Each row is a point on a tangle of strands that fork and nearly touch. The rows are in no order.
(in the rows, 100 means zero)
Two points are linked if the straight distance between their rows is under 90.7. Some points are linked to none.
vani: | 113 | 100 |  57 |  85 |  99 | 101 | 109 |  89 |  91 | 104 |  82 | 106 | 118 |  69 | 126 |  54 |  94 |  89 | 128 | 144 |  93 |  68 | 100 |  51 |  92 | 125 |  90 |  83 |  65 | 116 | 108 |
deseg: | 111 | 124 | 134 | 102 |  79 |  93 |  82 | 138 |  90 |  57 | 106 | 154 |  99 | 100 |  80 | 106 |  94 | 107 | 130 | 136 | 120 | 105 |  73 |  96 |  90 | 113 |  86 |  85 | 132 | 123 | 129 |
niv: |  97 |  92 |  91 | 128 |  96 |  69 |  96 | 107 | 106 |  76 | 117 |  73 |  84 | 153 |  87 | 123 | 115 | 128 |  61 |  88 | 113 |  81 | 131 | 101 |  80 |  99 |  97 | 114 | 103 |  99 |  83 |
Rit: |  90 | 116 |  76 | 113 |  94 | 122 |  87 |  94 | 103 |  84 | 106 |  95 | 134 | 109 | 127 |  94 |  97 | 115 |  67 |  93 |  89 | 125 | 123 | 154 | 115 |  80 | 125 | 118 | 132 |  95 |  78 |
gaz: |  88 | 110 | 120 |  98 |  71 |  90 |  84 | 136 | 123 |  88 | 115 | 132 | 102 | 127 |  76 |  96 | 120 |  95 |  84 | 118 | 154 | 104 |  92 | 118 | 103 |  85 | 100 |  90 | 138 | 131 |  93 |
dudu: |  94 |  88 |  81 | 119 | 133 |  94 | 170 |  74 | 108 | 116 | 104 |  82 |  93 | 106 | 127 |  78 |  61 |  98 |  84 |  72 |  58 |  75 |  81 | 117 |  95 |  95 | 104 | 112 |  84 |  79 |  66 |
Tifo: | 114 | 109 |  90 |  77 |  71 |  69 |  81 | 122 | 110 | 114 |  86 | 123 | 119 | 130 |  65 |  94 | 122 | 117 |  59 |  80 | 113 |  90 | 121 |  85 |  77 |  90 |  81 |  88 | 110 |  98 |  80 |
sageb: |  73 |  88 | 142 |  42 | 129 |  90 | 105 |  81 |  96 | 102 | 117 |  83 |  98 | 120 |  62 |  79 | 127 |  77 |  60 |  71 |  91 | 124 | 105 | 133 | 115 |  61 | 116 | 117 | 107 | 111 | 126 |
Kupif: | 112 | 114 |  87 | 146 |  90 | 120 | 112 |  92 |  93 |  66 |  84 | 106 | 100 |  76 | 105 |  94 |  49 | 123 | 130 | 142 | 123 |  85 |  78 |  87 |  79 | 133 |  81 |  89 | 116 |  94 |  95 |
zezuz: | 112 | 138 |  81 | 120 |  67 |  73 |  55 | 124 |  85 |  76 | 108 | 108 |  92 | 112 | 102 | 102 |  97 | 116 | 104 | 107 |  86 |  96 | 126 |  65 |  82 | 128 |  69 | 104 |  87 | 117 |  89 |
razen: |  90 |  89 |  92 | 103 | 100 |  50 | 130 |  91 |  87 | 123 | 109 |  91 |  88 | 141 |  86 |  95 |  83 | 107 |  60 |  78 |  77 |  77 | 102 |  83 |  59 | 116 |  77 | 104 |  65 |  89 |  71 |
Kire: | 108 | 128 |  66 |  83 |  78 | 100 |  79 | 103 |  84 |  93 |  78 | 112 | 133 |  84 | 111 |  71 | 105 | 112 | 104 | 123 |  93 |  80 | 113 |  66 | 107 | 120 |  89 | 102 |  79 | 108 | 106 |
sadog: | 101 | 118 |  85 | 131 |  86 |  70 |  89 | 114 |  89 |  81 | 114 | 113 |  82 | 129 |  81 | 102 |  81 | 126 |  83 | 103 |  89 |  72 | 108 |  70 |  61 | 138 |  84 |  94 |  88 | 103 |  78 |
Tobem: | 115 | 146 |  86 | 104 |  76 |  90 |  98 | 107 | 102 |  99 |  89 |  59 |  84 | 100 | 112 |  99 | 103 | 115 |  75 |  66 |  68 | 109 | 133 | 113 | 127 |  87 |  71 | 132 |  68 |  82 |  69 |
kabud: | 103 | 131 | 112 | 113 |  65 |  92 | 105 | 126 |  97 |  83 |  83 | 153 | 107 |  97 |  88 |  92 |  69 | 105 | 123 | 141 | 138 |  95 |  68 | 106 |  96 | 114 |  81 |  91 | 128 | 123 |  94 |
lapev: | 101 | 131 | 111 |  74 |  59 |  76 |  60 |  96 | 103 | 100 | 102 | 117 | 125 | 122 | 106 |  78 | 108 | 107 |  83 |  88 |  65 | 132 | 131 | 118 | 112 |  79 |  92 | 111 | 114 | 111 |  88 |
Tun: |  73 |  49 |  99 | 125 | 105 |  67 | 132 |  81 | 116 | 131 | 116 |  86 |  91 | 116 | 125 | 101 |  62 |  64 | 119 | 107 | 105 |  92 |  89 | 104 |  70 | 100 | 110 |  78 | 110 | 102 |  78 |
donez: |  72 |  83 | 116 |  95 | 112 |  78 | 110 |  92 |  95 | 110 |  88 |  89 | 108 | 138 |  87 | 117 | 126 | 101 |  70 |  85 | 117 |  95 | 102 | 122 |  89 |  86 | 119 | 117 | 119 |  95 | 104 |
lodot: |  96 |  80 |  97 |  80 |  94 |  64 | 119 |  96 | 101 | 146 | 102 | 148 | 115 | 110 |  97 |  74 |  89 |  97 | 110 | 118 | 108 |  85 |  75 |  91 |  80 | 110 |  96 |  63 | 105 | 108 |  73 |
rume: | 109 |  76 |  74 |  70 | 134 | 116 | 116 |  95 | 107 | 138 | 106 |  71 |  99 |  94 |  88 |  72 |  99 | 107 |  81 |  71 |  86 |  73 | 121 |  87 | 116 |  91 |  99 |  92 |  62 |  95 | 102 |
rapur: |  94 | 111 |  80 | 145 |  91 | 115 |  83 |  86 |  99 |  70 | 122 |  94 | 122 | 117 | 117 |  93 |  82 | 129 |  85 | 107 | 100 | 104 | 116 | 121 |  97 | 110 | 115 | 115 | 125 |  91 |  86 |
fuf: |  94 |  95 | 112 |  69 | 119 | 127 | 120 |  94 | 106 | 130 | 101 |  50 |  92 |  72 | 107 | 109 |  93 |  67 | 115 |  64 |  65 | 122 | 107 | 113 | 133 |  81 |  95 | 113 |  63 | 100 | 100 |
Nelu: |  77 |  91 |  96 |  98 | 129 | 107 | 144 |  77 | 101 | 113 | 127 |  88 | 123 | 108 | 111 |  73 |  86 | 103 |  87 |  76 |  68 | 102 |  83 | 130 | 107 |  90 | 112 | 116 |  97 |  87 |  97 |
sim: |  84 |  96 | 136 | 127 | 105 |  80 | 130 |  64 |  91 | 104 |  78 | 114 |  85 | 111 | 114 | 133 |  89 |  94 | 122 |  96 |  88 | 111 |  72 | 109 |  84 | 114 | 112 | 125 | 114 |  82 | 100 |
tafem: | 125 |  93 |  98 | 107 | 109 |  85 | 116 | 128 |  89 |  88 |  71 | 128 |  71 |  93 |  83 | 107 |  89 | 115 | 138 | 111 | 115 |  63 |  68 |  66 |  69 | 127 |  66 |  77 | 100 | 109 | 116 |
saz: | 110 |  73 | 106 | 127 | 118 | 128 | 128 |  92 | 114 |  83 | 133 | 133 | 110 |  88 |  98 |  77 |  67 | 104 | 130 | 139 | 151 |  92 |  52 |  93 |  85 | 105 |  95 |  74 | 135 | 109 | 111 |
Geg: | 114 | 136 | 123 |  70 |  87 | 104 |  56 | 102 |  96 |  96 |  76 |  91 |  88 |  75 |  99 | 109 | 135 |  97 | 110 |  86 |  83 | 135 | 124 | 110 | 142 |  67 | 109 | 124 |  91 | 100 | 118 |
Zume: | 102 |  73 |  51 | 120 | 106 | 102 | 124 |  98 | 115 | 139 | 100 |  88 | 111 |  78 | 132 |  67 |  60 |  83 | 106 | 122 | 106 |  67 | 103 |  94 |  91 | 101 | 102 |  60 |  90 |  99 |  55 |
tadad: |  70 |  77 | 106 |  54 | 140 | 111 | 136 |  85 |  96 | 107 | 136 |  68 | 120 | 111 |  85 |  75 | 103 |  93 |  66 |  68 |  86 | 106 |  98 | 135 | 113 |  67 | 109 | 119 |  96 | 104 | 117 |
mufot: | 100 |  64 |  86 |  82 | 126 | 135 |  93 |  91 | 110 | 126 | 123 |  74 | 115 |  78 | 103 |  88 |  96 |  86 | 111 |  97 |  97 |  91 | 118 |  85 | 116 |  99 | 108 |  84 |  76 | 110 | 119 |
Zodi: | 112 | 116 | 105 | 110 |  83 | 102 |  82 | 113 |  83 |  92 |  67 |  90 |  79 |  76 | 100 | 126 | 118 | 108 | 136 | 113 | 107 |  96 | 107 |  74 | 104 | 121 |  80 | 100 |  89 |  98 | 118 |
bopa: |  81 |  94 | 135 |  59 | 109 | 102 | 102 |  92 |  96 | 120 | 111 |  64 |  94 |  94 |  93 | 122 | 110 |  73 |  98 |  83 |  79 | 144 | 107 | 141 | 131 |  79 | 112 | 107 |  79 | 100 | 108 |
petol: | 109 | 110 |  87 |  56 | 124 | 114 | 109 |  95 | 102 | 120 | 103 |  93 | 114 | 106 |  67 |  64 | 116 | 124 |  60 |  54 |  77 |  83 | 114 |  89 | 122 |  75 |  98 | 117 |  85 |  93 | 103 |
Bila: |  89 |  83 | 107 | 121 | 107 | 107 |  87 | 106 | 100 |  80 | 144 | 107 | 104 | 114 |  84 | 109 | 110 | 112 | 113 | 116 | 127 |  89 |  82 |  88 |  88 | 115 | 103 |  90 | 116 | 109 | 122 |
vig: |  95 | 110 |  90 | 108 |  98 | 112 | 106 | 103 |  97 | 118 |  80 |  59 |  84 |  78 | 113 | 115 |  98 |  95 | 102 |  78 |  78 | 107 | 117 | 108 | 121 | 103 |  90 | 110 |  63 |  85 |  88 |
sare: | 116 |  65 |  88 |  85 | 116 |  72 | 105 | 103 |  98 | 130 | 102 | 122 |  76 |  93 |  96 |  92 |  87 |  89 | 134 |  99 |  82 |  67 |  91 |  48 |  77 | 115 |  82 |  68 |  85 | 113 |  99 |
zabu: |  91 | 104 |  78 | 115 | 123 | 128 | 113 |  95 |  93 |  71 | 118 |  65 | 109 | 108 | 123 | 122 | 101 |  96 |  57 |  76 |  91 | 148 | 102 | 167 | 115 |  66 | 128 | 131 | 117 |  87 |  89 |
nugo: | 107 |  83 | 111 | 104 |  99 | 148 | 106 | 112 | 115 |  94 |  93 | 110 | 118 |  59 | 118 |  97 |  82 |  72 | 125 | 135 | 137 | 108 |  71 | 110 | 109 | 103 | 114 |  68 | 118 |  93 | 111 |
viko: |  86 |  82 |  88 | 111 | 131 | 132 | 127 |  99 |  96 | 105 | 112 |  48 |  99 |  91 | 123 | 137 | 100 |  79 |  83 |  77 |  87 | 138 |  97 | 148 | 110 |  86 | 118 | 110 |  89 |  81 |  97 |
tetod: | 107 | 126 | 126 | 115 |  75 |  81 |  69 |  87 | 105 |  75 |  85 | 122 |  91 | 103 | 122 | 123 | 118 | 111 | 117 | 108 | 106 | 142 | 103 | 141 | 113 |  80 | 125 | 116 | 140 |  90 |  88 |
Bof: |  83 | 103 | 128 | 136 |  99 |  92 | 111 |  75 | 103 |  85 |  90 | 102 |  87 | 100 | 110 | 153 |  96 |  93 | 117 | 121 | 137 | 130 |  77 | 127 |  89 | 106 | 127 | 119 | 134 |  87 |  86 |
Depi: |  90 |  75 | 100 | 128 | 124 | 100 | 111 |  99 | 109 |  79 |  99 |  79 |  89 | 141 |  89 | 133 | 126 | 117 |  61 |  88 | 140 |  83 | 111 | 113 |  86 |  93 | 127 | 119 | 129 |  91 | 106 |
tid: | 127 | 117 | 103 | 100 |  70 |  88 |  46 | 122 | 110 |  71 |  86 | 113 |  85 | 110 | 101 | 116 | 138 | 124 | 107 |  91 | 106 | 107 | 134 |  90 | 103 |  95 |  83 | 105 | 121 | 124 |  99 |
ladu: |  75 |  93 | 120 |  90 | 110 | 124 |  70 |  93 | 102 |  98 | 135 |  96 | 117 | 100 |  93 | 100 | 114 |  94 |  96 | 109 |  96 | 121 | 106 | 123 | 114 |  89 | 126 |  93 | 109 |  97 | 121 |
Neto: |  87 | 112 |  94 | 105 |  68 | 101 |  98 | 109 | 102 | 121 |  78 | 105 | 115 |  86 | 111 | 105 |  88 |  92 | 111 | 123 | 119 |  99 |  94 | 109 | 103 | 114 |  97 |  81 | 101 |  96 |  79 |
Varif: |  96 |  86 | 123 | 107 | 114 |  77 | 127 |  91 |  94 | 113 |  77 | 108 |  74 | 117 |  90 | 125 | 106 | 107 | 108 |  72 |  82 |  84 |  85 |  85 |  86 | 113 |  93 | 117 |  95 |  84 | 113 |
Sona: | 108 | 114 | 111 | 116 | 100 | 114 |  63 |  92 |  80 |  61 | 125 | 104 | 102 |  97 | 101 | 104 | 109 | 124 | 126 | 105 |  72 | 117 | 103 |  92 | 102 | 111 |  97 | 115 | 110 |  97 | 143 |
Tonib: |  98 |  97 |  99 | 148 | 104 | 135 | 111 | 101 | 112 |  82 |  88 |  87 |  75 |  80 | 106 | 144 |  92 | 100 | 116 | 117 | 153 | 107 |  88 | 113 |  97 | 112 | 110 | 101 | 123 |  89 |  90 |
sed: |  92 |  77 |  62 | 131 | 115 | 135 | 125 |  97 | 111 | 118 |  97 |  88 | 118 |  78 | 129 |  99 |  64 |  85 |  98 | 109 | 108 |  91 |  94 | 114 |  94 | 114 | 120 |  75 | 105 |  89 |  70 |
golo: |  95 | 107 | 111 | 136 |  85 |  82 |  97 | 126 | 104 |  82 | 130 | 114 |  79 | 110 |  81 | 123 |  90 |  97 | 119 | 119 | 134 |  99 |  79 |  87 |  84 | 131 |  78 |  97 | 101 | 134 | 100 |
zete: | 118 |  86 |  63 |  60 |  89 |  83 | 102 |  98 | 106 | 150 |  75 |  93 |  90 |  79 | 103 |  64 |  91 |  66 | 110 | 117 | 105 |  68 | 119 |  36 |  88 | 105 |  75 |  73 |  54 | 114 |  81 |
bazef: | 104 |  92 | 102 |  62 | 116 |  52 | 121 |  91 |  90 | 134 | 106 | 120 | 103 | 128 |  63 |  90 | 101 | 103 |  65 |  63 |  76 |  92 |  95 |  78 |  70 | 105 |  84 | 102 |  75 |  97 |  88 |
zaba: |  93 | 101 |  91 | 155 |  96 |  71 | 102 |  86 |  94 |  62 | 117 |  99 |  79 | 148 |  94 | 127 |  83 | 136 |  79 | 101 |  94 |  85 | 111 |  89 |  70 | 125 |  99 | 120 | 103 |  97 |  82 |
rufis: | 106 | 136 | 107 |  98 |  89 | 117 |  80 | 100 |  87 | 101 |  74 |  92 | 102 |  65 | 124 | 121 | 112 |  97 | 108 |  93 |  81 | 141 | 108 | 138 | 143 |  77 | 115 | 119 |  93 |  81 |  95 |
Zom: | 106 | 127 |  86 |  93 |  73 |  99 |  62 |  99 |  92 |  88 |  98 | 130 | 136 | 108 | 110 |  66 | 104 | 127 |  92 | 100 |  75 |  97 | 125 |  95 | 109 | 101 |  94 | 105 | 115 | 108 | 101 |
nen: |  87 |  94 | 125 |  72 | 122 |  94 |  82 |  88 |  89 |  97 | 140 | 136 | 107 | 121 |  66 |  83 | 115 | 105 |  98 |  84 |  68 | 104 |  92 |  89 |  92 | 101 | 109 | 104 | 107 | 114 | 136 |
Vozif: | 121 | 126 |  94 | 107 |  62 |  64 |  81 | 108 | 107 | 104 |  72 |  83 |  80 | 120 | 105 | 117 | 122 | 118 |  81 |  68 |  91 | 111 | 139 | 111 | 102 |  85 |  78 | 118 |  96 |  87 |  72 |
Vib: | 120 | 121 | 134 | 100 | 101 |  97 |  57 |  92 | 100 |  66 |  95 | 112 |  73 |  91 | 112 | 113 | 147 | 110 | 111 |  87 |  82 | 135 | 117 | 134 | 130 |  62 | 117 | 127 | 129 |  92 | 114 |
pituk: |  94 | 100 | 130 |  91 |  83 |  72 |  91 | 136 | 100 | 108 | 107 | 119 |  72 | 109 |  74 | 136 | 113 |  83 | 114 | 104 | 125 | 102 |  80 |  83 |  80 | 120 |  81 |  81 |  94 | 131 | 105 |
volu: | 115 | 122 |  63 |  62 |  78 | 100 |  86 |  94 |  94 | 135 |  68 |  96 | 114 |  87 |  93 |  73 | 102 |  93 |  82 | 105 |  97 |  76 | 128 |  48 |  96 | 116 |  76 | 100 |  46 |  99 |  93 |
zota: | 112 | 124 | 130 |  90 |  67 | 103 |  73 | 147 | 101 |  72 |  99 | 128 |  95 |  82 |  81 | 109 | 113 |  84 | 127 | 147 | 140 | 110 |  83 |  86 | 120 |  98 |  82 |  94 |  95 | 137 | 134 |
Mefo: |  91 |  85 |  71 | 131 | 125 | 120 | 147 |  97 | 102 | 112 |  71 |  58 |  85 | 104 | 130 | 136 |  69 |  80 |  71 |  79 |  92 | 117 |  98 | 144 |  93 |  98 | 116 | 113 |  85 |  78 |  63 |
gebu: |  88 |  62 | 120 | 119 | 100 |  97 | 118 |  87 | 123 | 120 | 104 | 102 | 104 |  89 | 135 | 111 |  65 |  59 | 139 | 119 | 108 | 112 |  80 | 113 |  90 |  99 | 120 |  70 | 127 |  93 |  92 |
vepa: | 110 |  68 |  95 | 101 | 118 | 110 | 104 | 100 |  98 | 102 | 141 | 130 | 116 |  94 |  89 |  75 |  93 | 105 | 129 | 130 | 110 |  82 |  70 |  72 |  90 | 113 |  96 |  67 | 110 | 117 | 120 |
Mur: |  85 | 108 | 100 |  97 |  87 |  78 | 103 | 102 |  95 | 109 |  79 |  65 |  94 | 118 | 105 | 123 | 114 | 108 |  69 |  73 | 108 | 124 | 124 | 140 | 105 |  81 | 107 | 122 | 103 |  85 |  77 |
kapin: | 125 | 109 |  92 | 141 | 108 | 134 |  75 |  96 |  92 |  44 |  98 |  93 |  94 |  88 | 110 | 111 | 107 | 143 | 111 | 101 | 101 |  93 | 112 |  94 | 104 | 105 | 101 | 117 | 125 |  77 | 132 |
nepa: |  85 |  60 |  92 | 107 | 116 |  49 | 149 |  71 | 100 | 137 | 107 |  93 | 100 | 136 | 112 |  87 |  70 |  91 |  85 |  96 |  88 |  76 |  90 | 103 |  63 | 102 |  98 |  94 |  91 | 100 |  68 |
lagel: | 103 | 143 | 120 |  98 | 109 |  95 | 120 |  94 | 106 |  70 | 102 |  77 |  91 |  96 | 114 | 117 | 129 |  96 |  92 |  67 |  71 | 140 |  80 | 154 | 132 |  53 | 121 | 158 | 120 |  95 |  84 |
zik: |  97 |  69 |  86 |  77 | 110 | 135 |  84 |  90 | 115 | 109 | 137 |  97 | 131 |  68 | 112 |  69 |  97 |  69 | 132 | 136 | 116 |  97 | 101 |  64 | 113 | 101 | 108 |  67 |  79 | 125 | 129 |
gufes: |  92 | 121 | 137 |  85 | 109 | 114 | 114 |  92 |  99 | 101 | 106 |  84 |  97 |  78 | 112 | 123 | 114 |  76 | 102 |  87 |  67 | 153 |  78 | 154 | 137 |  68 | 126 | 126 |  92 |  85 | 101 |
rufid: |  97 | 115 | 107 |  45 |  81 |  76 |  76 |  91 |  94 |  99 | 122 |  86 | 119 | 133 |  72 |  69 | 105 | 103 |  60 |  59 |  75 | 136 | 141 | 123 | 104 |  68 |  79 | 122 |  97 | 119 |  95 |
Gupuz: |  71 |  89 | 134 |  83 |  98 |  78 |  98 | 112 | 112 | 104 |  97 | 112 | 107 | 135 |  75 | 109 | 130 |  86 |  69 | 113 | 145 | 105 |  92 | 126 |  89 |  80 | 122 |  91 | 137 | 112 | 102 |
Tabi: | 118 | 109 | 110 | 129 |  94 | 103 |  71 | 111 |  99 |  51 |  85 | 117 |  72 | 116 |  91 | 124 | 127 | 136 | 113 |  95 | 123 |  98 | 108 | 101 |  92 |  98 | 101 | 113 | 146 |  98 | 115 |
dupom: | 100 | 102 |  69 |  97 | 100 | 107 | 107 |  76 |  88 | 132 | 104 |  98 | 125 |  76 | 127 |  56 |  74 |  90 | 119 | 111 |  56 |  87 | 105 |  77 | 108 | 121 |  89 |  94 |  62 |  99 |  99 |
Sif: |  97 |  99 |  96 |  96 | 106 |  73 | 111 |  90 |  85 | 112 |  98 | 150 | 115 | 117 |  85 |  84 |  92 | 126 |  96 |  94 |  80 |  83 |  76 |  94 |  80 | 115 | 105 |  93 | 115 |  89 |  97 |
Vorum: |  95 |  93 | 148 |  81 |  86 | 101 |  64 | 124 | 106 |  93 | 121 | 112 |  83 |  97 |  71 | 129 | 123 |  80 | 130 | 132 | 116 | 118 |  93 |  87 | 110 | 109 | 106 |  81 |  96 | 124 | 127 |
Zeruv: | 118 |  71 |  81 | 119 | 116 | 118 | 128 | 115 | 111 | 115 |  73 |  93 |  75 |  80 |  97 | 102 | 101 | 106 | 114 | 107 | 130 |  50 |  95 |  72 |  99 | 110 |  96 |  72 |  91 |  82 |  93 |
Regu: | 107 |  91 |  99 |  97 | 113 | 136 | 106 |  89 |  93 | 106 |  77 | 117 | 125 |  65 | 130 |  91 |  90 |  94 | 124 | 114 |  96 |  96 |  82 | 103 | 112 | 102 | 114 |  81 | 108 |  79 | 119 |
Zun: | 114 | 123 |  88 |  64 |  84 |  84 |  88 |  97 |  99 | 111 | 115 |  90 | 106 | 124 |  68 |  78 | 104 | 118 |  59 |  51 |  67 | 102 | 128 |  82 |  96 |  87 |  69 | 120 |  75 | 104 |  97 |
zovi: | 121 |  85 |  83 | 131 | 101 | 116 | 132 | 105 | 107 |  91 |  94 | 111 |  98 |  64 | 116 |  73 |  60 |  93 | 143 | 140 | 138 |  71 |  71 |  76 |  89 | 116 |  82 |  72 | 109 | 112 | 104 |
sug: | 115 | 117 |  69 | 119 | 117 | 148 | 111 |  94 |  88 |  84 |  73 |  98 | 125 |  62 | 132 |  88 |  88 | 117 |  99 |  98 |  77 |  90 |  92 |  97 | 120 | 108 | 110 | 112 |  94 |  73 | 111 |
saken: |  75 |  61 | 132 |  92 | 129 | 126 | 108 |  79 | 107 | 106 | 133 |  94 | 116 | 100 | 119 | 105 | 100 |  68 |  96 | 108 | 101 | 125 |  84 | 131 | 102 |  90 | 139 |  89 | 120 |  85 | 123 |
soz: |  97 | 114 |  77 | 122 | 100 | 106 | 135 |  86 |  93 | 119 |  95 |  87 | 103 |  83 | 129 |  67 |  62 | 100 |  90 |  89 |  49 |  79 | 102 | 102 | 102 | 117 |  89 | 103 |  63 |  81 |  73 |
lakag: |  98 | 106 |  91 |  78 |  76 |  82 |  86 | 135 | 110 | 114 | 121 | 127 | 121 | 121 |  66 |  84 | 114 | 103 |  75 | 110 | 141 |  89 | 102 |  86 |  92 |  96 |  81 |  81 | 103 | 128 |  80 |
gov: |  76 |  89 |  79 | 122 | 110 | 116 | 121 |  93 | 105 | 109 |  79 |  84 | 110 | 107 | 117 | 130 |  73 |  97 |  76 |  99 | 125 | 109 |  98 | 137 |  89 | 104 | 126 | 103 | 117 |  83 |  66 |
sez: |  83 | 114 | 148 |  48 | 115 | 104 |  71 |  93 | 111 |  95 |  99 |  95 |  89 | 104 |  79 |  91 | 137 |  75 |  59 |  93 |  87 | 134 | 115 | 152 | 133 |  54 | 134 | 105 | 120 |  87 | 122 |
mib: | 103 | 103 | 116 |  97 | 107 | 121 |  83 |  84 |  82 |  96 | 117 |  92 |  99 |  78 | 107 | 104 | 104 |  98 | 137 |  99 |  65 | 116 | 102 |  78 | 118 | 112 |  93 | 110 |  72 | 102 | 143 |
mafav: | 118 | 122 | 105 | 112 |  92 |  82 |  93 | 108 |  79 |  87 |  65 | 111 |  74 | 103 |  89 | 121 | 111 | 130 | 108 |  77 |  72 |  84 | 105 |  73 |  90 | 119 |  77 | 116 |  88 |  79 | 111 |
felit: | 102 |  94 |  87 |  80 |  79 | 100 |  96 | 114 | 107 | 128 |  70 |  82 |  79 |  70 | 110 |  95 | 105 |  59 | 132 | 120 | 122 |  76 | 110 |  44 |  95 | 116 |  72 |  74 |  57 | 121 | 102 |
dode: |  95 | 106 | 114 |  69 |  92 | 112 |  49 | 107 | 108 |  93 | 115 | 113 | 111 | 114 |  80 |  81 | 134 | 103 |  83 | 102 | 104 | 109 | 127 | 107 | 116 |  79 | 112 |  93 | 123 | 118 | 119 |
salup: | 120 |  55 |  80 |  91 | 118 | 109 |  98 | 103 | 113 | 101 | 146 | 104 | 101 |  76 |  99 |  69 |  90 |  72 | 146 | 135 | 119 |  79 |  89 |  40 |  98 | 102 |  86 |  62 |  84 | 141 | 125 |
nitiv: | 104 | 114 | 106 |  69 |  85 | 106 |  50 |  95 |  86 | 102 | 104 |  87 |  94 |  87 |  85 | 112 | 113 |  91 | 122 | 103 |  87 | 116 | 120 |  61 | 117 | 113 |  92 | 111 |  60 | 129 | 134 |
Suz: |  99 | 101 | 103 |  78 | 102 |  55 | 101 | 103 |  93 | 114 |  90 | 144 | 118 | 141 |  70 |  85 | 120 | 119 |  56 |  76 |  96 |  91 |  92 |  96 |  71 |  93 | 104 | 105 | 123 | 100 |  90 |
gan: | 106 | 117 |  87 |  71 |  76 | 106 |  69 | 117 |  96 |  96 |  75 |  90 |  91 |  79 |  90 | 106 | 123 |  85 | 122 | 121 | 129 |  95 | 119 |  46 | 112 | 118 |  80 | 100 |  62 | 129 | 124 |
nofi: |  89 |  61 | 143 |  98 | 105 | 125 | 110 |  89 | 126 | 105 | 112 | 124 | 107 |  85 | 117 | 105 |  88 |  59 | 121 | 137 | 119 | 118 |  66 | 122 | 104 |  93 | 138 |  65 | 137 |  79 | 112 |
korum: | 110 | 116 |  70 | 136 |  99 | 117 | 101 |  93 |  90 |  83 |  95 | 109 | 118 |  90 | 114 |  77 |  77 | 140 |  92 | 110 |  82 |  75 | 106 |  94 |  99 | 120 | 104 | 105 | 104 |  79 |  97 |
Gobuf: |  99 | 126 | 103 | 111 | 119 | 113 | 140 | 103 | 104 |  83 |  79 |  64 |  87 |  98 | 111 | 125 | 116 | 106 |  75 |  53 |  79 | 115 |  87 | 136 | 125 |  78 | 115 | 148 | 102 |  80 |  91 |
Samol: | 113 |  78 | 100 | 133 | 122 | 136 | 116 | 109 | 106 |  83 |  72 |  87 |  77 |  86 |  94 | 132 | 112 | 116 | 115 |  91 | 134 |  75 |  93 |  95 |  98 | 112 | 108 |  94 | 116 |  72 | 118 |
nedul: | 126 |  98 |  77 | 100 |  99 |  94 | 115 | 131 |  94 | 109 |  74 | 108 |  76 |  93 |  80 |  93 | 103 | 113 | 100 | 114 | 126 |  50 |  97 |  49 |  86 | 120 |  72 |  75 |  74 | 100 |  88 |

A fork is a point with three links, a tip a point with one. Leave the first point through the second and follow the links. Name the first fork or tip that comes.
nedul, Zeruv | gan
vepa, salup | Kire
nugo, Regu | Zume
sed, gov | nofi

A fork is a point with three links. Follow the links from the first point to the second and name the forks in between, in order.
Nelu, saz | Kire > vepa
saken, Vib | nofi > Suz > donez > gufes
zota, kapin | vepa > Kire > gan
rume, Zodi | Kire > gan
zovi, gan | vepa > Kire
Zun, tadad | Kire
Bof, Kire | gan
nedul, Vorum | gan > Kire > vepa
Vozif, razen | donez > Suz
Mefo, sadog | nofi > Suz > donez

Follow the links from the first point to the second, and from the first to the third. Name the last point that the two ways share.
Gobuf, Tun, lodot | Suz
nofi, zaba, fuf | donez
Kupif, kapin, kabud | vepa
Nelu, tid, rume | Kire
dudu, mafav, rume | Kire
kabud, Kire, Kupif | vepa
rufid, Tabi, Tonib | gan
tetod, viko, sadog | donez

Name the points in between on the shortest way along the links from the first point to the second, in order.
saken, niv | nofi > gebu > Tun > nepa > razen > bazef > Suz > Tifo > lakag > gaz > Gupuz > donez > Depi
sez, rume | sageb > tadad > Nelu > dudu > soz > dupom > vani > Kire > Zom > lapev > rufid > Zun > petol
sed, gaz | gov > Mefo > viko > zabu > Rit > rapur > korum > sug > Regu > nugo > nofi > gebu > Tun > nepa > razen > bazef > Suz > Tifo > lakag
Depi, tetod | donez > Mur > Vozif > Tobem > vig > fuf > bopa > gufes > rufis > Geg > Vib
Vorum, Zeruv | pituk > golo > Bila > vepa > salup > zik > mufot > rume > petol > Zun > rufid > lapev > Zom > Kire > volu > zete > felit > gan > Zodi > mafav > Varif > sim > Bof > Tonib > Samol
